Points on a hilly landscape, in no order, each with its height.
From any point a ball rolls to the lowest of the 3 points nearest to it. It stops when none of these is lower. Distance is the straight distance between rows; heights are no part of it.
Puva: [ 24 -34 -16  -9 -19  -5  44 -36   4]  h=0.74
mopun: [ 17 -49 -19 -11 -13  -5  32 -49   1]  h=0.67
Res: [ 16 -49 -12  -3 -20  -5  31 -51   4]  h=0.40
Refu: [ 21 -15   9   3 -16  -2  46 -37   0]  h=4.39
leb: [ 5 29 24 14 -6  2 27  0  6]  h=2.07
foze: [-19  39  34  17  15  11 -49  45  -4]  h=2.45
giv: [-26  37  25  15  16  12 -56  43  -6]  h=3.11
zibo: [-28  40  11  -4  25  12 -63  53 -21]  h=0.88
lodib: [  1 -78 -87 -42  -2 -31 -13   5  22]  h=6.51
rov: [  5 -78 -61 -25 -15 -14  -1 -40  17]  h=0.26
Bafi: [-15  52  25  12  19   5  -1  29   4]  h=1.52
loku: [ 16 -32   7   2 -20   0  29 -45   2]  h=1.79
Geb: [-30  35  -4 -12  24  14 -69  51 -35]  h=1.92
Bibo: [ 17 -64 -40 -17 -18 -12  26 -43   7]  h=1.14
vem: [ 16  -6  26  16 -13  -1  37 -27   1]  h=3.38
lipu: [-15  38  40  25   8  10 -33  31   5]  h=2.50
Gaz: [-22  49  23   5  22  12 -38  46  -4]  h=0.73
suda: [  0 -79 -75 -34 -11 -20  -8 -20  26]  h=6.25
fele: [ 20 -27   6   4 -19  -2  38 -39  -1]  h=1.72
Zigor: [-26  28  -8 -12  16  11 -84  51 -40]  h=2.67
Puf: [-7 51 32 16 13  4  5 21  5]  h=1.74
ragi: [ 20 -49 -47 -20 -13 -10  45 -39   2]  h=1.49
Zopim: [-13  41  35  17  11  13 -12  32   3]  h=1.95
Pefa: [ 25 -35 -17  -8 -16  -5  43 -40   2]  h=0.37
bozi: [ 0 36 26 20  5  0 24  6  9]  h=1.77
gimi: [-2 32 47 25 -2  6 -5 15  8]  h=1.22
nel: [  7 -80 -45 -24 -10 -17  -3 -48  16]  h=0.56
lup: [ 1 30 45 14 -3  1  5  9  9]  h=0.98
posad: [ 13 -68 -72 -30  -5 -16  13 -27   7]  h=0.38
rifem: [-13  58  24  10  16   3   0  31   4]  h=0.77
Buno: [-22  42  21   7  16  12 -52  47 -14]  h=0.47
kul: [  4 -75 -74 -31  -5 -20   1 -23  21]  h=5.37
puz: [-25  23  -1   1  14  18 -91  55 -32]  h=3.35
kagos: [-12  45  32  16  13   7 -11  30  -1]  h=1.75
patez: [ 23 -48 -47 -19 -11  -6  39 -32   0]  h=1.56
zel: [-33  46  -1 -10  35  10 -57  49 -24]  h=0.75
buner: [ 21 -54 -41 -20 -18 -11  35 -43   3]  h=1.55
Mora: [ 22 -11  -5   6 -17 -10  50 -27   0]  h=0.82
zogi: [10 12 42 19 -8  1 20 -9  8]  h=2.88
mik: [ 11 -65 -35 -17 -13 -11  19 -50   7]  h=0.96
Zuv: [ 17  19  12   8 -10  -3  44  -9  12]  h=2.53
Vokuf: [ 24 -23 -19 -11 -21   0  51 -32   3]  h=0.78
vemor: [-25  53  12   1  27   7 -40  43 -13]  h=0.95
dorol: [ 8 35 32 17 -3  3 24  2  6]  h=1.97
galu: [ 16   2  33  19 -13   2  28 -22   5]  h=2.72
faso: [ 16  11  18  12  -6  -1  38 -10   8]  h=2.41
lamum: [-24  50  23  10  26  12 -30  39  -5]  h=0.76
siz: [ 20  -6  30  17 -18   0  29 -31   1]  h=2.85
gis: [-36  47   1  -3  28  10 -56  51 -28]  h=1.04
Vulus: [-20  43  29  14  14   8 -49  46 -10]  h=1.65

Where does a ball stop that starts at each point below?
zogi -> lup
Zuv -> lup
lipu -> rifem
lodib -> rov
Zopim -> rifem

Call two points neighbours if one is among the 3 nearest of the other. Go from one point of each pair to the other, from neighbour to neighbour, staying as low as possible. Name the highest point that can't be avoided.
rifem, lup -> Puf
rov, lup -> Refu
rov, Pefa -> mik
Buno, lup -> lipu
